Points on a hilly landscape, in no order, each with its height.
From any point a climber takes the steepest step (rise divided by distance) to one of its 2 nearest points. It stops when none of these is higher. Distance is the straight distance between rows; heights are no part of it.
Kodi: [ 86 133 170 157 109 127 170  96 116 104 108 155 138  99 134 148  96 126
  84 117 133 157 136 143 112 130 122  52 117 173]  h=367
Rodi: [150 132 110 144 143 160 126 129 119 151 135  83 156 160 132 117 165  87
 129 149  99 162 123 154 211 164 100 192 130 116]  h=568
lipus: [115 108  97 176 131 164 104 107  86 126 167 134 115 126 166 112 103 129
 139 204 148 141 122 184 172 162 108 119 150 105]  h=407
Zal: [126 162 170  93 160 117 142 136 134 153 104 133 112 145 109 116 210 112
 160  73 112 121 113 105 154 100 151 124 110 176]  h=383
mubil: [101 141 175  45 186 133 157 125 117  76 124 104 113 121 143 160 184 146
  98 147 105 120 157  89 153 109 115  67 146 109]  h=478
vola: [141 102  92 197  94 164  74  66  67 163 111 116 133 130 128 101  84  91
 130 143 152 146  96 198 158 152  86 193 103 132]  h=659
Denu: [121 119 111 185 147 135 120 137 129 102 141 144 162 136 161 140 105 115
  95 209 127 148 133 172 147 148 142 112 127 113]  h=366
dabi: [105 150 163  70 166 142 162 104 101  85 112 127 101 111 142 104 178 149
 170 129 107 120 132 111 132  93 131  72 150 139]  h=409
Dopa: [158 138 146 116  93 135 101 155 137 161 122 130 122 134  82 180 142  97
 142  78 143 121 144 112 137 131 141 184 110 184]  h=651
Dadi: [122 143 155  61 177 129 147 143 144 120  98  86 130 127 133 176 215 139
 107 105 123 105 156  79 150 101  99 138 134 127]  h=545
Robab: [129  95  99 173  58 142 102  88  88 171 129 146 134 125 118 128  86 142
 117 122 180  97 104 196 159 121 124 164 105 137]  h=660
Tirup: [122 130 172  72 159 142  82 152 122 107 139 142 102 168  80 147 126 109
 171 162 123 129 134 115 128 147 125 122 131 171]  h=416
vupi: [123  98 101 111 143 177 124  84 167 159 145 139 124 133 116 132 170 156
 120  91 140 121 129 142  97  88 119 123 133  93]  h=728
dagit: [105  96 131 108 116 105 119 108 106 143  58  93 182 167 119 163 165  72
 147 156 126 176 149 103 165 152  45 131 130 150]  h=281
zale: [151 130 120 151  95 151 110 128 127 153 119 116  99 118 113 126  99 116
 162  74 158  99 136 113 125 139 133 169 143 163]  h=610
zop: [106  66  79 132  87  85 151 117 132 125 179 166 122 133 134 113 104 180
  36 124 168 119 129 160  96 114 131 102  85  68]  h=598
Nak: [ 76  79 135 138 124 107 128 111 110 144  97 123 179 147 144 156 165 104
  94 162 152 144 165 129 159 140  52 113 108 120]  h=307
kunos: [122 156 169  95  75 108 147 111 153 107 114 164 113 107 102 161 104 125
 113  54 134 131 115 119  73 106 147 118 106 165]  h=371
Rorel: [157 137 117 135 101 134 113 163 165 158 143 120 162 132 101 174 110 122
 108  98 131 130 152 146 129 101 147 203 102 143]  h=686
gep: [130 123 165  93 156 125  85 145 105 110  94 110 143 165  99 132 124  93
 155 184  91 142 135 104 164 157 107 166 131 134]  h=465
sali: [153 144 144 100  99  85 182 133 152 100 185 173 130  74 146 121  72 194
  71  90 130  92  86 124  83  80 208  72  97 104]  h=472
kulu: [130 127  86 221  69  73 130 151 103 116 126 149 142  94 171  83  42 107
 102 127 131 143 126 153 109 149 163 102 117 152]  h=720
zukiz: [129 167 125 110 133 102 127 151 181 106 150 134 134 128 114 164 138 130
 105 126 122 105 110 115  95 103 142 130 120  93]  h=673
nuv: [101 134 150 136 140 122 134 110 112 155 116 101 122 161 154 111 195  81
 178 112 114 153 120 131 177 140 116 126 120 183]  h=418
vinim: [131 107  70 141  77 122 149  85 137 130 147 144 113 140 135  72 111 152
 140 118 152 128  76 179 127  88 121 132 115  80]  h=611
goz: [121 125 166  66 132 109 124 132 166 122 120 142 143 152  77 173 170 114
  96 116 113 150 120 112 115 102 121 134  96 125]  h=615
pama: [136  99 149 127 151 198  94  84 134 187 144 146 117 149  89 125 166 110
 125  93 143 133 115 133 123 142 126 154 104 140]  h=710
Fipuz: [155 128  90 135 164 139 167 161 168 149 168  75 149 136 119 175 180 147
 139 138 139 114 149 115 168 116 118 172 178  65]  h=663
suz: [119 133  90 142 154 125 127 149 136 102 110 121 135 111 184 167 113 155
  78 151 154 118 199 115 127 105  72 161 125  56]  h=230
nimu: [128 129 112 159 168 168  96 117  98 164 131  95 109 128 154 126 136 146
 169 196 134 108 119 139 179 155 109 134 188 120]  h=454
banim: [140 151 126 115 118  92  82 202 192 152 171 131 113 170 120 171 146 146
 174  97 136 128 162 107  79  95 159 186 109 122]  h=231
Num: [ 97 114 123 152 170 159 113 118  87 117  87 100 144 109 170 116 125 133
 113 172 128 112 170 112 145 136  89 158 127  81]  h=199
tuse: [117 150 128 120 150 145 161 126 136 126 116  88 149 108 138 160 197 125
 119 142 136 100 141 115 175 111 102 120 169 104]  h=603
gube: [127 129  99 159 118 119 166 130 124  80 100 104 168  49 163 119  65 139
  97 165 156 144 150 119 111 135 126 101 159 124]  h=292
tefi: [124 133 112 161 117 151 128 110 170 151 140 143  98 139 135 168 181 117
 133  60 157 123 136 149 108  89 137 146 123 131]  h=804
biz: [116 164 139 143 139 147 135 127 114 144 125 112 108  99 141 131 120 126
 179 109 144 100 131 113 117 134 149 112 147 159]  h=562
fadig: [151 128 138  69 169 165 140 113 136 119  94  89 119 174 123  76 166 137
 126 124  62 147 124 128 204 123 117 139 154 125]  h=508
Vap: [166 160 125 106 163 156 159 112 180 124 148 120  84 125 109 168 195 118
 125  51 112 129 126 120 119  96 145 114 151 133]  h=726
Kas: [129 150 129 139 170 151 136 137  96 135 138 117 118 103 150  89 117 179
 172 157 126  82 123 115 146 133 138 116 170 111]  h=507
vufe: [111  73 104 189 126 124 146 126  95  88 128 157 146  83 176 107  76 132
  69 208 127 162 147 153 122 140 134  95 121 113]  h=330
fab: [114 109  89 180 114 102 128 132 120 177 154 104 153 144 147 113 146 121
 146 114 141 119 141 136 141 149 115 175 119 114]  h=475
Mal: [110 101 146 141 123 128  77 117  85 149 103 113 136 174 121  96 108  79
 142 171 129 132 117 115 131 178  79 157  84 109]  h=518
Mef: [ 98 116 148 179 115 109 117 127 116 200 116 115 157 156 128 112 176  58
 144 118 126 148 142 138 161 161 110 151  92 173]  h=443
bazud: [100  81 135  99 134 122 126 110  95 118 124 137 117 178 109  87 134 136
 156 197 111 127  99 130 166 166  98  94 153 116]  h=855
tusun: [ 92 110 103 108  85  77 151 133 147  93 162 190 113 129 129 108 105 144
  97 110 139 119 118 123  74 119 143  86  99 103]  h=654
zit: [ 98  92 119  92 118 117 136 121 122 108 139 157 124 145 102  90  95 121
 122 158 117 141 114 121 116 145 124  97 110 116]  h=731
Nefi: [111 126 131 151 101 113  89 127  79 129 143 116 100 152 129  82  78  54
 162 155 130 145 108 134 148 184 130 140  97 154]  h=558
lon: [132 124 100 140  88 104 120 139  95  92 164 115 134 129 132 101  48 105
 144 166 135 149 120 174 160 167 125 168 101 122]  h=600
monit: [142 147 124 134  61  76 200 149 163 116 141 152 154  81 147 168  77 164
 102  99 154 101 100 130  83  89 164  68 146 141]  h=435
dum: [160 138 128  98 160 169 136 134 120 142  86  58 147 155 143 120 173  99
 146 138 101 141 149 100 211 155 107 187 183 118]  h=569
vul: [119 141 170  72 145 117 143 139 149  99 190 164  83 122 102 164 126 170
  82 104 118 132 132 117  88 119 182  61 110 125]  h=648
zuku: [159 161 168 113 191 147 116 176 167 133 127  96 122 128 124 175 155 161
 153 133  74 131 164 119 151 130 151 117 189 161]  h=305
tasi: [104  93 167  91 183 170 130 104  63  71 117 125 130 138 123  85 140 124
 167 222 107 156 105 126 157 169 128  78 161 119]  h=695
gil: [129 147 108 129 189 163 117 120 109  87  84  83 154 111 182  69 141 135
 133 178  97 136 137 118 139 124 128 147 175  77]  h=166
dok: [141 191 174 113 164 109 120 171 172 129  91 131 111 111 103 160 138 140
 133  94  72 125 125  96  89 115 164 107 157 180]  h=271
Bava: [125  99 177 141 157 181  85 112 141 181 133 167 110 172  96 125 135 142
 110 132 103 134 115 143 135 156 146 107 121 157]  h=775
gebi: [124 134 117 138 139 137 116  83 101 105  61 138 124 107 154  41  90 124
 171 156 111 133 107 127 117 132 127  98 164 132]  h=100
nebe: [149 151 133  88 144 142 102 151 135 138 166 153 109 156  89 188 141 143
 183 159 122 117 121 148 151 100 153 149 141 139]  h=374
Bazi: [162 129  65 131  99 145 121 102  98 130 145  98 112 132 150  50  89 144
 194 131 161 110  87 162 142 111 118 198 124  97]  h=563
momi: [138 143 114 124 102 107 165 138 141 146 102  87 137 129 113 131 186 102
 117  49 152 101 130  80 133 110 112 153 109 141]  h=540
Til: [125  76  92 167  58 117  93 100  89 137 145 168 117 109 138  94  25 160
 116 154 165 113 123 189 119 133 122 154  94 129]  h=717
Gusef: [135 171 135 104 128  85 173 168 129  39 158 155 101  95 154 129  87 144
 146 139 144 128 137 112  83 116 166  67 132 105]  h=505
geze: [ 92 113 175 109 213 178  99  95  75 123  87 114 123 127 126 102 182 144
 165 182 114 117 136  96 135 148 103 111 149  99]  h=561
muz: [ 96  92 138 162 116 134 163 114 129 148 138 133 157 113 124 135 148 120
  90 125 153 128 142 138 130 145 101  84 108 139]  h=335
kan: [118 174 140 176  98  81  99 148 174 141  65 125 147 123 118 139 139  80
  93  93 118 130 121 103  95 123 138 144 117 162]  h=29
rog: [136 167 140  70 154 106 153 163 151  71 168 125  61 113 118 157 128 160
 149  99 122 122 152  72  67 113 140  64 148 121]  h=570
Kezav: [129 127 150 145 152 154  81  91 116 113  64 137 141 121 107 104 105  82
 129 158  99 140 117 128 109 155 114  98 138 146]  h=73
nele: [136 113  87  97 113 103 195 108 117 105 207 184  98  83 185 109  90 214
  89 113 168  89 110 155  85  87 179  61 103  69]  h=509
tud: [182 158 136 127 125 136 153 159 192 121 164 120 131 105 112 147 103 153
 111  77 108 121 132 120  85  91 177 162  95 130]  h=729
fopi: [161 132 124 130  96 130 120 141 130 105 146 107 168 129  99 147  82 100
 126 133 119 164 139 154 133 146 126 196 116 149]  h=647
sep: [134 126 123 105  97  72 131 150 165 160 113 132 138 151  76 172 178 116
  70  63 150 119 124  86 114 103 111 166  96 108]  h=571
Simak: [144 169 160 110 126 117 136 168 170 144 204 162  87 119 114 152 113 184
  91  78 127  82 124 111  70 128 202  82 123 126]  h=714
zugat: [104  66 107 107 121 119 154  82 118 126 191 188 112 110 152 115 111 210
  47 120 141  93 118 145 105 116 148  58  96  84]  h=554
risi: [147 120  99 112  90 134 155  92 136  93 124 142 105 145  99 101 108 111
 115 105 143 113  90 124 135 105 112 115 129 108]  h=661
gebo: [136 144 130 151 100 118 143 146 171 169 176 162 137 113 135 114 100 167
 125  70 116 124 119 138  65 115 179 109 102 135]  h=778
Vub: [103 145 189  78 134  95 142 117 106 109  87 160 114 154 105  98 172 112
 163 114  93 126  83 114 136 119 124  62 124 176]  h=348
giveg: [193 152 102 123 172 169 150 163 134 139 119  51 150 131 122 172 194 108
 174 120 121 127 152  84 162 126 118 199 207  98]  h=617
getut: [121 133 159 135 147 159 117 126 153 143 145 165 100 127 124 107 113 142
 119  94  85 157 129 154 116 139 164 103 114 159]  h=863
Nomi: [156  96  96 125 112 153  93 106 104 161 152 108 119 141  98  94 113 136
 195 129 167 113 110 138 147 160  85 190 149 138]  h=559
Vaku: [ 99 102 158 176 110 107  72 140 158 168  65 153 146 168  93 154 116  96
  71 129 107 138 132 101  94 147 111 127  99 132]  h=41
fipin: [110 112 108 118  90  86 114 116  97 148  94  98 170 136 117 173 134  65
 173 145 164 153 159 124 151 138  64 189 114 142]  h=259
refe: [121  88  77 183  42  89 117 119 111 108 126 192 134 109 141 110  29 139
  96 134 153 152 128 184  81 134 157 108  90 120]  h=786
nikis: [155 181 150 132 154 100  98 196 171 153 122 124 109 123 125 159 169 128
 164  78 126 118 145  86  67 112 163 160 142 154]  h=247
fuviz: [138 141  97 194 132 153  87 110  75 178 142  85 134 134 165  81 119  71
 144 171 113 171 105 176 179 185 103 194 110 118]  h=613
sepu: [154 143  82 153 125 117 167 138 148 145 129  79 131 109 144 100 150 132
 121  74 140 106 137 105 117 109 129 178 118  81]  h=510
zufef: [138 137  97 133 149 157 141 118  76  78  88 113 142  85 200  59  85 156
 157 208 110 129 111 161 153 114 132 117 169 119]  h=132
Pitu: [123 121 195 138 147 132  67 138 131 144  63 134 149 141  87 156 133  76
 118 152  92 169 133  87  85 158  91 128 105 183]  h=53
Bule: [118 116  94 130 135 122 176 149 118  71 150 118 131  88 193 144 107 173
  95 149 157 117 168 135 129 110 126 102 129  98]  h=261
zuron: [177 148 141 105 169 139 105 176 173 154 146 139 110 164  71 195 188 132
 172 124 107 129 123 100 128 119 156 134 203 179]  h=339
fege: [112 145 136 125  58  88 174 116 142 104 114 174 149  86 131 126  75 142
 106  73 126 138  99 145 100 120 161  56 123 182]  h=403

Where does a climber stop that starts at each point below?
muz | bazud
Vub | Fipuz
nuv | gebo
Vaku | Rorel
Num | Rorel
nebe | Rorel
Rodi | refe
kan | gebo
lipus | Rorel

Call two points neighbours if one is among the 2 nearest of the other. Go from one point of each pair to the other, from neighbour to neighbour, staying as high as possible. Name the lowest point that can't be avoided.
refe, tefi | Vub
gebo, tefi | pama
Rorel, bazud | Nomi
refe, Fipuz | Rodi
